Each row is a point on a tangle of strands that fork, close into loops and nearly touch. The rows are in no order.
Two points are linked if the straight distance between their rows is under 54.4. Some points are linked to none.
rugi: [  7 -13  12  28  -7   7   8  -2 -15 -16  -3 -14  20   0  -1 -14  14 -26
  12   5   3   1  16 -16 -16   7 -22  10 -31 -14   0 -11]
zum: [  4   5  -2   5  17   3 -21  -1  -9 -18 -25  10  -6   4   3  10   2  10
   8  20  -3  -1  12   5  -3  -3 -11 -14   3  22  -9   3]
Reros: [ -4  13  -5   1  -2 -18  22  -8   7 -15  -5 -13   4   7 -12  -6  -2 -15
   8   4 -11  23 -11  -7   4  -8   3   6  17  -8  -2   9]
dov: [ -7 -13   2 -20  -1  21 -25  -5  13  40  14  10  -6 -13  19  -6   1  13
   1 -27 -16  -6 -12  -8 -12  16  -8   6  -4  19  19 -10]
kodo: [ 10  -4 -14  -5  11  -6 -20 -10  -7  -6 -22   1 -12  15  -2  27  -8   8
  -1  18  -9   0  12  -9  -2  -2   6 -12   8 -25   6  -9]
tino: [  2  14  13   1  -8   2  -2   1  -1  -7   4   2  -7   2   1 -12 -17   9
  21  -5 -12  19 -27   5  13  -1  -1 -13  -2  23   7  11]
Rifug: [ -6   3 -24 -17   4  13 -15  14  -7  10  21  -2   3 -11   3  25   7  12
  -1 -14  -2  12 -15 -17  -4  -3  16   8  -7   3  -3  17]
nive: [ 15   5  -1   3   4 -13   6  -1   6 -13 -22  10  -6  -5   1  17 -15  14
 -18  22  23 -15  29   5  12 -14 -15  -7   7  -8  -6 -13]
nekav: [  0  -1 -19   0 -10   9  16  -9   0  -9  25 -10  21  -3  -2   0  10 -13
   9  -9  -6  21  -2 -11   2  -1  24  26  20 -16  -6   2]
femo: [ 10   0   1  12  12   4 -11  17 -18  -1  -9  -9  -6  33  34 -10  19  -2
  -6  38   8  14   5   1  -4  -1   0 -20 -13   1  16 -14]
riro: [ 14 -13  -5  21  -4   5  -3   6 -11 -14  -1  -8   1  15  13 -12  18 -20
  15  19  -5   4   7  -5 -22  -3 -28  -6 -27 -17   0 -13]
zevas: [  6  -2 -15  -6  -3  -2   4   1  12 -10  -1  23  -4  10  19   9  -6   0
  -2   8  -4   5   9  -4  15 -12  11   3  11  -4   1  -1]
monan: [-18  11   7  17   3 -16   8  -8 -22 -23   4 -24  26   7 -12  11   0 -19
   8 -14 -12  11   1  -3   0   4  -2   8  19 -12  -2  13]
gav: [ -7   6  -3 -26  -5  12  -5  -3   7  12 -29  18 -15   2  -3   6   3   4
 -11  12  -8   2  -6   5   7   0   6 -20   2  25  10 -12]
Rab: [ -5 -13  18   7   1   3 -33  11   4  -2  -8  22  -5  14  14   1  -2   2
  10 -11   8 -21 -11   2  -1   6 -10  -2 -27  -3  11  -8]
tira: [ -5  -6 -17  18  11  -8  14  -2 -13  -1 -13 -25  17  -1  -5  22 -12  -7
  11 -14  10  -6  22 -12 -28  10 -10   0 -13  -5 -13   0]
ganes: [  9  20  -6  -5 -11 -13  11  -9  -9 -13   4 -25   8 -12 -10   6 -19  -9
 -19   9  -6  11  10  -3  17 -16   1  -5  21 -10  -4  15]
mikof: [ 13  -4 -23 -13   0   6  -5 -19   4  11   4   5  16  -7   0  20 -19  10
  -4 -19  -6  13  -7  -5   3  -4  11   0  22   5  16  12]
nisut: [  4  -4  -4   0  -6  20  -3 -15  -3  -7  10  -1  11   7   1 -12  15 -10
   6   4  -7  15 -12  -4   8   6  22  12  25  -9   7  -3]
Mupo: [-20  14   4  15   3 -20  15   1  -9 -15  -4 -11  17  -3  -8  11 -23 -14
  13 -19   1   0   5  18   6   9   1   7  14 -10 -15  13]
Fonil: [ -1  -6  10  11 -10   0  -9   6   3  11   3 -12   7  -6 -12 -12   0   1
  13 -22  -1 -18 -13   5 -10   5  20  15 -26 -13  -5   0]
nokan: [-15   6   4   2 -15  20   4  13  14  10  -9  19  -9   2  -2 -12  -3 -19
  -5 -28 -20  -9 -21  18  20   3   2  -9   5   5  16  14]
bena: [ -5 -19   3   4  13  -6 -12  -5  13  11   2   5   4   2   7   0   7   5
  24 -11 -12 -30 -12  10 -20   8   0  11  -2   8  13  -8]
Rele: [-14   0 -12   6  -4 -10  13   1  -1  -6  22 -24  23  -5   0   7   2 -11
  12 -31   2  12   1   0  -8  10   9  25  18 -18 -13  16]
balog: [  6  14   0  -6 -13  -8  18  11  -6  -5   4  -1  -8  -9 -10   4  -2   7
  -9  14   7   8  14 -14  -3  -8   4   9 -11  -7 -24 -10]
Denak: [ -8  18  15  18   1   5  -3   4 -10 -19   4   5   4   2  -7   1 -16  -8
   1   3   7  -4  23   1   3   8   5  11   4 -19 -18   6]
pov: [ -2  -9 -34 -18   4  16 -14 -27   5  19   3   4  20  -5  17  16  -7   1
 -16  -3 -16   8  -4  -7   3  -9  18   4  17   3  24   1]
kuvi: [ -1   8 -16   4   0 -19  35   5   1 -16   8  -9  -7 -11  -2  14   0  -1
   6  -1  -1   9   9   4   4  -3  -5   7  18  -3 -30   5]
namo: [  6  -5  14   9  10   1   0   9  -1   1 -13   2  -9   9  15  -6  12  27
 -10  35  25   6   9  -2   3   2  -8  -9  -9  -1  -8 -28]
Buban: [ -2   0  10   4  -2  15  -6  -6 -11   7   2  -5  18   4 -13 -11  11  -1
   7   9 -13   0   2  -8 -10  10  15   5  -9   3   8 -18]
zusuf: [  5 -28  -6   1  14   7  -7   2  -7  14  13 -13  10  22  32   1  13  14
   3  29  13   9  12  -4 -18  12   1  -1 -13 -12  -6 -19]
lof: [ -1   2   2 -20  -9  18  -6  -4  14  19  -7  22 -14   2   5 -10  -5  15
 -24   3   3   2 -17  -1  22   8   8 -10   4  20  20  -4]
guzo: [ -8 -24   2 -13  12  15 -13   4   3  34  15 -11   6   8  23   8   9   6
   6  18   9   7  -5  -6 -19   4   5   5 -17   7   5 -15]
ketof: [  3  -4  21  19   7  25 -13   1   0   0  11   1   4   8  12  -5  -2  19
   0   5  12  -6  -2  -7   0   9   7  14  -9  -4   2 -19]
nel: [ 11  -8 -14   6  -4  15  -2   5   1  14  -2  -1   9   9  -2  10   6   3
 -13  11  -3  11  -4  -5   5 -17  21 -16  -1   6  18   1]
sab: [ -6  -6  18  10  -6  15 -19  -9  -2   9   0   1  22   0 -11  -8  -1  -8
   9 -18 -10 -18  -8   0 -11   8  13  16 -14  -8  15 -12]
sof: [ -2   0  -1  23   0  16  -9   1  -4  -2   3   6  10   9   1   2 -10   4
   0   7   9  -4  24 -10   5   8  13  12   1 -21   2  -7]
Daget: [ 11   1   2  -6  11 -24  14  -4   8  -5 -19  -4 -18  20   7   7  -4   6
   1  27   1   3   8 -10   2  -9 -13 -14   7  -2  14 -10]
dule: [  7  16 -17 -15  -5  -7   6 -28  -4 -21   9 -21  15 -22 -22  -4   1  -2
 -13  -1  -4  20  -2  -5   5  -4   8   7  13 -11 -11  20]
Renuz: [-14  11 -21  12 -17 -19  34  10  -6 -11  -9 -26 -11 -13  -5   3   6 -14
  -8  -6  -7   9   2   2  11  -8 -20   4  28 -10 -29  17]
zer: [  0  -2   7  18   0  -4  29  -1 -11 -14  17 -11 -10   3  -3 -13  24  -7
   1  28  -6   6  16  -3  -3  10 -17   4  10   7 -13   9]
Lib: [-10   1   8 -13  -3  13  -3  -8   7   6 -10   1 -13   5  -2 -25   2  -1
  16  -8 -17   4 -29   5   5   5   1  -5  -9  33  15  13]
Nizu: [  0   4  -4  31 -12   8  30  14 -11  -8  -9 -14   0  -5 -13  -3  13 -25
  -2  11   9 -11  26   1   7  -1  -2   1 -10  -8 -15   1]
kago: [  0   2   6  11   5 -28  19  -3  -6   0  16  -5   5  14  -7  19  -4  -6
  11  -4   0  -4   7  -2  -4   5  -6   6  12 -10   3  -7]
Gim: [  5   6 -23 -12   1  -1 -19  -3   1   5  -5   4 -15  -4  -3  24  -8  19
 -14   8  -5   3   5   0   7  -7  15  -8  10 -27  -6   9]
vina: [  3  -7  10  15  21  -7 -17  -1 -12 -11   5   0   1  16   6   4   7  -8
  23   4   0 -18  -5   2  -3   1 -14   4  -8   1   5 -17]
bodam: [  5  14  12   1   3  -9  -6   5  21 -11 -18  13 -10  -7  -6  -6 -15  -4
  -3  -2  11 -15   8  16  11 -15   4   2  14 -11 -11  13]
roz: [ 20   8  -3  17 -15 -10  32  17   1 -12  -3  -8 -15  -2  -1 -13   4 -17
  -4  10  -7   4   6   5   7 -23 -18  -5  20  -1 -25   4]
fesiz: [  0  -9  16  13  17   5 -24  -4  12   9   0   5   2   7  -3  -5  -3  33
  -8  -5  22 -20  -3   1  -2  14   7  17  -4   2   9  -7]
nepem: [  9  -9 -31  -3   3   3  15 -11   8  -5  -8 -24  -1  -9 -17  -7  -1   1
 -14  10   0   5   8 -18 -15   4  -3   4  -3 -12 -22   7]
dib: [-20 -12   0 -33  -2  30 -24 -22   2  10   8  21  -7  13  26 -16  15  -1
  -7  -2 -14   9 -16   3   3  15  -2  10  10   8  20  -3]
Guv: [ -6 -10 -10 -15   8  -9 -11  -4  12   4  -1   1   5   6  -5  11  13  -2
  -3   2  -3   0  -7  -6  -4   0  12   2   3  -5  14  17]
bes: [  2  20  21  11  -3  -3  -5   6 -14  -4   2 -12   0   1 -20  -6   3   8
  -1   6   9  -6  12 -15 -11  -2  -3   7 -31 -12  -5 -24]
Lotu: [-12  -9  10  -9  -8  27 -20 -11   5  15  -6  24 -18   3  14 -13   4  11
 -24 -16   2  -4 -26   8  26   6 -14  -7  -7  19  13  -8]
sefam: [ -7   6  -8  22  -2 -12  20   0 -17  -8  12 -22  12  10  -2  11  10 -13
  14 -11  -3   7   9  -9  -5  11  -4  19  16  -6 -12   0]
leku: [  7  10   8 -19  -2 -13   6  -4   6   5 -20   2  -7   6  -7   5  -8   0
  -7  11 -10  12 -14   3  13 -16  -1 -19   9  25  13   1]
borun: [ -4   4  10  -6  -2 -11   3  12  15 -19 -22  12  -8  -1 -12 -13   1 -13
  19 -10  -9 -14 -10  18   8  -9  12   2  10  -5 -15   9]
bufep: [ 15  -9 -19   8  -1   9   6  -8  -9  14   6  -7  14  -1   5  23   4  -6
  -2  -5  -1   4   4 -12 -12 -11  10  -2  -3   3   0   5]
fek: [-11 -11  14  -3  -4 -10 -21   7   6   7   2  19   2   6   1   5  -9  -3
  -6 -25   6 -22   1   7   5   5   3   2 -15 -18  11  -2]
Muv: [  1  -6  -1  -7  -2   0   4  -9   6  -3   2   4   5 -16 -20  -9 -11  12
   6  -7 -10   3 -14  16   3  14   5 -16   6   6 -14   1]
zisa: [  1 -25   4 -18   9  23 -32 -18  -1  10   8   6   0  11  22 -18  17   2
  -1   5   1   0 -14   4 -11   6   3  11   4   4  10 -15]
fef: [  2  11  18 -12 -20  11   0  19  11   5 -23  19  -5  -7   6 -10 -18   4
   1   1 -13   4  -4   6  16 -12  -1 -21  -5  10   1   3]
Peral: [ -9 -21  -5 -19  -2  35 -14  10   4  38   3  -8  20  -2  15  16   1 -11
   6  -2   4   4  -8 -13 -13   3   4  16 -12  19  13 -12]
kemib: [  4   6  11  -7  -7   2   3   0  -5   1  16  -9  -3 -10 -13  -6  17  13
  -9   3   3   6   1 -16 -16  -2  -3   5 -16  -9 -20 -24]
tid: [ -5  10 -24 -17  -8   7  -9   6   7   4  21  -5  -2 -14   2  25  -9  17
 -16  -8  -2  10  -1 -12   9 -10  21   0   0 -19  -5  14]
bod: [ 14   7   0  -3   1  -4  -1  -3   4  10  -3 -11 -10   5  -1   1   5  14
 -20  24  -2  14  -7   4  11 -12   8 -16   8  12   6  -4]
Vudi: [ 21   5  -9 -13  -1 -13   2 -15   3  -4  10 -10  11 -23 -25  -6  -9  15
 -19 -10  10  11   9  -1  -5   0   5  -4   5 -15  -9  15]
zeri: [ -7  15   3  -9 -19  15   1  19   5  10 -10  33  -9   3  17  -6 -10 -10
  -1  -9 -14   5 -13  12  25 -10  -7 -17  10  20  15  16]
beba: [ -1 -22  12   0  18  26 -31 -18   6   5  -5   3  -1  11  22  -7   5   5
   7   0   5 -25 -16   1 -16  13  -5  16  -7  16  23 -27]
fegug: [ -9   5  -4 -37   0   4  -8 -11  16  19   6  17  -4 -18  -1 -18  -5  17
 -11 -20 -10  13 -13  -8   2  19   4  -8   0  10  27   6]
Mur: [-10 -20   1 -10  16  21 -21  -8   8  24   3   8 -11   2  14  13  -6  21
  -2 -22   3 -11 -16   1  -4  23  -8  12   4  21  18 -12]
Lenos: [ 12 -14   5  13  -5   0  -3  -3 -19 -17 -10 -14  -7   8 -11 -16  18  -9
  -3  15 -12   4   4 -11 -24  -1 -30  -5 -21  -7 -16  -7]
soga: [  0   2 -10   3   6   7   2   1 -15 -16 -19  -9 -24   2 -14   2  15  -3
   1  17  -4   4   0 -19 -21   0 -23   0 -17  -2 -28 -10]
pafiv: [ -6   9   8   2  -2   2   3   5  -3 -19  -2   8   6 -10  -7 -14 -13  -1
  14  -4   5  -1  17  -2  -5   8   2   7 -19  -1 -22   7]
noz: [ 11   6   4  -4  -9  -9  23  11   1  -7   0   4 -12   2  -2  -3  10  -5
  -3  12  -9  17  -1  -4   1 -20  -4  -3   0   4 -15 -13]
karo: [ 16   5 -18  -8 -13 -14  36  15   7  -6   0  -5 -15 -12   6   3  -7  -6
   9   2 -11  13  -1   5  13 -20 -13  -9  28   1 -29   4]
mamu: [  1   8  18  15  -5  -1   6   9  -5   1   9   4 -10  11  -8   3 -18   1
   3 -12  10  -2 -13  -2  12  -1   8   5  -7  -1  -1  -6]
tuguk: [ -9 -10 -19 -15  -1   1 -15   8  -1  21  26 -13  12  -7   0  17   0   5
  11 -29  -3   9 -16   2  -2   3   9  -5  -3   1   4  29]
num: [ -1  13  19  10   4  -8  -2   4 -11 -22  -9  -5   5   2  -7  -2  10 -14
  -3  12  16 -10  21 -15 -11  -2 -15  18 -19 -17  -7 -11]
ropi: [ 14  -6  10  -3   0  -6  -2  -5   8  16  -5  21  -3   5   9 -18   7  25
 -10   4  -3   0   7   3   1  -5  -1 -12  -6  26  15  -1]
zugid: [  1  -4 -13  18   5  -3  17   9  -5 -14 -10  -8  16  -4   0  10  11 -21
  -5  20  12 -16  35  -1   0   6 -13  -1 -10  -5  -5 -12]
leva: [ -3   5   1  10 -10 -31  27   5  -4 -11  -4 -11   2  -3 -15  -1  -5 -23
   5 -20   5  -3   3   8 -11  -8 -15   7  -8 -21 -22   6]
fofib: [-11  12   5  24  -9 -10  14  -2 -19 -26  -9  -7  19  -2 -11 -14   3 -40
   6 -12  10 -11  26   5 -18   1  -4  19  -5 -21 -12   0]
lono: [  0  -1  15  12  19 -21 -21  12   2 -11 -12   8 -11  15   8  -1  -1   2
  19   7  15 -15  -5  -2  -1   3 -13 -11 -24  -2  14 -14]
vage: [ -6 -19   5 -14  -7  36 -22  -9  -3  31  25 -21  21 -19  -1  -5  11 -19
   8 -19 -10   2 -35   4  -3  14   6  11   9  13  15  -5]
mub: [ -2 -16  10 -16  -6  23 -15   4   2  30  28  -4  14 -18 -10  -1   3  -3
  -5 -18  -3  -6 -25   4   1   9  17   7 -12  10   3  -6]
Mize: [ -4 -12  14  -1   0  28 -24  -9   1  18   3  16 -11  -1   6   2 -11  27
 -18 -17   9 -16 -25   1  11  15   1   5  -6  14   8 -21]
bopes: [  4  14  14   7   0  -8   8   3 -13  -1   3 -12  -7  10  -5  -3   3   2
  18  10 -19  12  -8   3   1  -6 -11 -19   4  19   4   8]
pidi: [ -1   2 -16 -34   0   7  -1  -6   5  10  10   8  -3  -8   8  -9   5   7
   3  -2 -16  23 -19   7   2   9  11 -19  12  14  17  14]
Mosas: [ -2 -21  -1  -5   1   3  10   6   9  -3   7  15  -4  16  18   1  13  -2
   6  15  11   2  -1 -10  -4 -10  10   6  -4  -1   5 -13]
mok: [ 10   0 -12 -27  12 -10  -9 -21   8   4   5 -11  -3 -26 -21   7  -6  25
  -6  12   8  14   8 -14  -4   3   3  -4   6 -10  -9  15]
tiza: [ -4  -1  -3  -4 -12  -7  13   8   8  -1   4  21   5  -3   4  13  -1  -5
  -1 -13   2  -9   6   7  14  -4  14   2  15   3  -5  11]
Bibi: [ -3  12 -12   6  -7 -15  31  -1   4 -20 -11  -9  -2   4   2  -4  -2 -29
   2  21  -2   7  11  -5   8 -10  -3  10  19 -19  -6   7]
buz: [  3   6   9  12  -1  -4 -13  22  15   7 -18  21 -11  13   8   8  -1   9
 -18  15  15 -21   8   4  17  -5   5  -4   8  -9  15 -11]
Kilun: [  2   2   5  17  -1  -2  19  -8 -13 -18  -4  -8  11   2 -16 -18  -3 -24
  -1  -3  17  -6  22 -11 -23   5 -11  25 -21 -20  -2  -9]
Zim: [-10  -3   1 -41   5   5  -9 -12  12  31  11   2  -2 -24   0   4  -9  21
   8 -21  -8   5 -10 -10 -11  23  -9   5   0  20  26  -1]
zepa: [-11   7   4   0   9  10 -21   1   2  -9 -12   9  -9   2  -5  10  -4  -1
   2   9  -3   0  -5   9  14   3  -4 -17  11  17   2  16]
naka: [  9   4  -5 -10   4 -19   0  -8   1   6 -14  12 -11  -8 -13  27 -13  22
 -14   3  10 -15  15  10   9  -6  -6 -13  13   0   8  -3]
rak: [  4  -1   1  16  14  -2   2  18  -9  -5 -17 -10 -14  22  29 -12  18  10
 -14  54  24   6  21   5   3  -1 -10 -19  -8  -1  -5 -16]
Tomez: [  6   2  23  25   6 -18   7  -2  15 -12 -12   0 -11  -6 -13 -22 -13  14
   3   5  19 -23  10  11  -4   7  -9   3 -14 -11 -14   1]
sune: [-12  -6  -9   6   5  -3  -5   6  -9 -16 -10   3  29   1   2   9  16 -16
  15   7  -2  -8  22   3  -2   4   1   0 -10  -1  -6  -5]
Bufa: [  0 -15  15   7  13  17 -37   1  -5   3  -7   6  -6  11  23  -3   3  11
  14   2  12 -19 -27  -3  -5  13  -4  -1 -30   7  11 -29]
sir: [  4   7  13  14   6 -23  21   4   3 -15 -19 -11 -16  -5 -13  -7 -25  -2
  11  -6  13 -16  14   6  -4  -4 -16   1  -2   5 -15   7]
pir: [  0   0   3 -15   3   5  -8  -3   5   7   4  -1   7  -9 -12  -8  -2  22
   3   8 -12   5   5   2 -11  18  15  -5  -1  -4  -3 -11]
Soso: [  7   7 -11   7   2  -1  -9  20  14  -4   2  22 -18  14  28  12   3  18
  -6  13   8  -4   4  -7  11 -12  10   0  10 -13  11   1]
Gul: [  0  13  -6 -27   7  -3  10  -4  10  -3  14 -11 -12 -22 -10  -1   1  25
 -12  24   5  23  15 -14  10 -10   1 -10   1  -1  -6  17]
Datur: [ 14  -1  -6  -2  -1   5  12 -10   9   1  31 -10   9  -8  -9 -15  -4  -5
  -8  -1  10   9 -20   5  21   4  15  -8  14   8   6  15]
rul: [-12   1  -1  -2  -5   7 -13   7   5  -8  -4  20  10  -1   2   1   5   2
   8  -1   4  -4  16  -3 -12   2   2   3 -14   5  -2   7]
Debe: [ 17  -2   6  -2   4  -2   1  -6  -6   7  13   8 -11  10  18  -6  14  20
 -11  20  -3  16   5  16  -2 -14   2 -13   9  21   6  -8]
vunu: [ -8 -23   4  -5  14  -7   1   2   7  10  14  14   1  16  20   1  14  -2
  20   2  -3  -3  -2   5  -4  10   1   6   4   4  14 -10]
tir: [ 14   3  15  -2  -7  -4  -9  11   2  -2 -18  17  -2   0   1  -5 -11  13
   7   7  -5  12   6  -2  -4 -13 -10 -19 -15   8  -9  -9]
Vel: [ -9  19  -5  -9   4   3  -3  -3  -7   7   3  14  -3   3  19  15  -4   3
 -16  18  -5  11   9  -4   8  -9   5  -5   9  22  24  -1]
Veli: [  7  28   2 -12 -10 -16  28   4   4 -17   2 -18  -1 -15 -12 -10 -14 -18
  -4  -3  -3  19  -4   4  13 -10  -2  -1  26  -4 -10  13]
fune: [  9   4  16   1  14 -19 -14  12  17   0 -20  19 -10  21   3  -1  -5   6
   5   0   6 -23   5   3   3  -6  -3  -1   2  -4  17  -9]
med: [  8   0 -12  -7   0   3   5  -4   2   4  20   2   6   0   1 -12   8   2
   6 -19  -9  12 -29   8   5   7  11  -2  16  19  13  18]
siz: [  5   1   0   3  -2 -15  18   2   9  -9  -6  11  -6  -5   8   4 -21  -7
 -11   8  23 -13  26  10  13 -18  -3  -2  10  -8 -13  12]
tepes: [ -3  -2  -9   2   9  -7   0   7 -10  -8  -5  -4 -12  11   3  13  -1  -1
  13  11  -9   7 -15  15  11  -4  -9 -17  21  16  -3   7]
pufi: [  1   1  -7  -7  -5  -8  28   3  -1  -2  31 -17   8 -16 -17  -4   3 -10
  -3  -4  10   7 -12   4  12   4  28   3  10  -9  -3  10]
Balu: [ -6   5  -7  13  -9   8  39   7   1 -15 -17 -14  -4  -3 -16  -8   9 -28
   3  13   5   3   8  -2  16  -7   3   8  11  -1 -16  12]
beluf: [  7  -2   8  10  -1  -2  -7   0  -2   3  21 -12  -3  -4 -13  -4  19  -2
  11 -15  -3  -2  -6   2 -12   1  12   8  -8   0  -6   6]
Zalez: [ -5   2  -7   3   3  -7  12 -11   0  -7   0 -10  20  -9 -11  10 -16   3
  13 -21 -10   9  -3   9   6   9   5   3  14   7 -10   2]
mobeg: [  2  -8   2  -3  14  -1 -10 -13  -5  -2   3  -3  -6  17  23  -5   5  26
  -5  41  11  15  17  -5  -6   6  -9 -11  -2  -7  -1 -15]
bif: [ 23  -4 -16  -8   3   9  -6 -13  -5   8  -2  -2   3  -6  -1  23 -16  15
  -4 -14  -6   8  -7 -14 -11  -7   1   1   0  18  -3  -7]
duk: [  4  -2  -4   1  14 -13 -13  -1 -17 -12  -3   9  -4  22   2  21   0   1
  10  15  -4  -5  -5  -1  -5  -5  -5  -8   8 -16  10 -22]
gorur: [-15 -13  -4 -22   0  26 -27 -11  -5  18  22   1  13  -1  13  -3  10 -10
  -2 -15 -18   7 -25   3   4  13   6  17  12   5  22   1]
non: [ -2 -12   5   0   4 -13   2   2  18  -2 -12  16 -11   8  -5 -12   3  -3
  20 -18 -16 -22 -20  14   1   5   6   0   3   4   7   0]
Reki: [ 19  -6   9  18  -5  15   4   7 -17  -6  -3   1  -3  25  21 -10  16  -4
   0  25   5  16  10 -12 -12 -10  -5 -12 -23  -2   0 -11]
mufe: [  3 -13 -25   8   4 -10  15   0  -4 -13 -15 -14 -11   0  -9  11  11  -2
   3   8  -6  -1   0 -14 -15   2 -14  -5  -5  -9 -22  12]
Radib: [  4  -4   2   5  10 -27  25   0  11   8   7 -12  -7  12  -2   4  -7  -1
   0  20   5   2  10  -3   3  -1  -6  -8   7  -9   3   8]
fako: [-16   6   8   4  -4  -5  -9  -4  -2   1  -1  13   8   1  -2   6 -24 -16
  -6 -30  11 -19  12  23  -2   1   6   5  -2  -7   8  17]
bolam: [ 11  -2  24   4  -4 -13 -12  10  10   6 -13  14 -11  -8   2 -17   7  23
  -1   5  -7  -3  -4  15   0 -15 -11 -28 -20  16  -2   2]
vif: [ -1   8   4   7  -6 -32  33   0  -5 -23 -22  -9 -22  -8 -11  -5 -26 -14
   3 -19  15  -7  12  10 -22  -4 -28   4  -3 -12 -25   9]
buduk: [ -7  -8  -4 -13 -13  10 -15   9   0  29  27   4  11 -10  -2   8   4  -7
  -7 -41  -1  -5 -17  -6  -3   5  15   4 -19  -3  13  18]
Baz: [  0  -2  15   9  11  -4  -5   2  12   5   0   0   3  -5 -18 -10 -10  17
  -8  -6  22 -27   9   4 -13   4   7   5 -20  -6  -3   4]
fivu: [ -7  17 -19   1  -8  -7  37  10  -3   3  13 -19   1 -14 -11   5  -3 -21
 -15   3  20   7   4   4  12 -10  18   2  12  -9 -13  16]
dunit: [-14   3  -4 -11 -11  13  -5   3   6  30   9  16  -8 -11  -2 -12  -4  -4
 -19 -39 -17 -12 -22  17  23  16  -4 -14   1   1  16   5]
Lusa: [-15   2   2 -10 -10  24  -8  -2  16   3  -6  13  -8   1  -1 -20  -1 -10
   9 -33 -21   3 -34  -1  12  16   7   4  -4  10  17  21]
pes: [-14  13   3  26 -14 -23  19   9 -16 -25 -14 -14  17 -11  -4 -11  -5 -36
   7 -20   5 -13  15  31 -10  -5 -12   6  -7 -24 -28   4]
dilo: [  1  -2 -21   7  -2   8  16  -9   0 -10   6 -18  13 -23 -11  -4   2 -13
 -19   0   5   1  24 -20 -20  -4 -11  27  -6 -12 -23  10]
Morok: [-12   9 -21 -19  -2  14 -11 -25   1  12  -5  18   5  -9  15  16 -10   2
 -21   1 -10   5   9  -8  20  -3   3  -4  13  10  30   6]
bovos: [-25   9  10  -1 -16  -9   2   8  -4   6   7  18   5  -8   4   1  -8 -13
  -3 -34   6  -9  -4  22  15  -6  13   8  13   0   4  18]
Kozom: [  2   9  21   9   3  -1 -19  -5  -3   8  12  13   6  -3  -5  -5   6  17
  -2 -15 -14 -20  -6   4  -5  -3  -4  -3  -8  14  13 -13]
Gisi: [-11  13  22  17   2  -9   3  17  -6   1  -6  -5   7 -12 -13   6   6 -14
   5  10  11 -15  13  10  12  -6  -4  -2 -14  11 -10   5]
gamez: [  3  -9   8  19  10 -12  -9  -2 -16  -6   9 -14  -3   4 -12   6  28  -9
  13   3  -2 -12  -3  -5 -16  -7 -14   8 -12   7  -7   4]
gile: [ 18   5  -7  -1  -3  -1 -14  -1 -11  -3  -3   4  -1  -7  -1  11  -7  23
  -4   2 -15  16   7  -6 -12  -9 -10 -18   5   6 -12  -6]

A tip is a point with one link. Name the tips that can be reached along the links from each point below, in the order of the rows.
gile: zum, Vel, fivu, dunit
pes: Renuz, Peral, Gul, dilo
sefam: nisut, Daget, naka

A piece is two or more points that can be reached from each other along the links. Count, over all rows, the pieces, the separate loops (a circle has one, a figure eight two, a Y none), the forks (points with three links) and the tips (points with one).
pieces: 3
loops: 3
forks: 11
tips: 11

How many points has the smallest loop of links through each point below? Write - if it is on no loop.
duk: 17
fek: 10
Rele: -
gile: 9

Name the points in between on the shortest way along the links from the first point to the second, in order.
pir, naka: Buban, sab, Fonil, beluf, gamez, vina, lono, fune, buz, Soso, zevas, Mosas, vunu, bena, non, borun, bodam, siz, nive
dov, nokan: Mur, Mize, Lotu, lof, gav, leku, bod, Debe, ropi, bolam, tir, fef, zeri
ketof, mobeg: fesiz, Baz, Tomez, sir, vif, leva, pes, fofib, Kilun, rugi, riro, Reki, femo, rak, namo
Rifug, monan: tid, Gim, kodo, duk, vina, gamez, beluf, Fonil, sab, Buban, pir, Muv, Zalez, Mupo
femo, Gul: Reki, riro, rugi, Kilun, fofib, pes, leva, vif, sir, Tomez, Baz, fesiz, ketof, sof, Denak, pafiv, rul, sune, zugid, Nizu, Balu, Bibi, Reros, Veli, ganes, dule, Vudi, mok
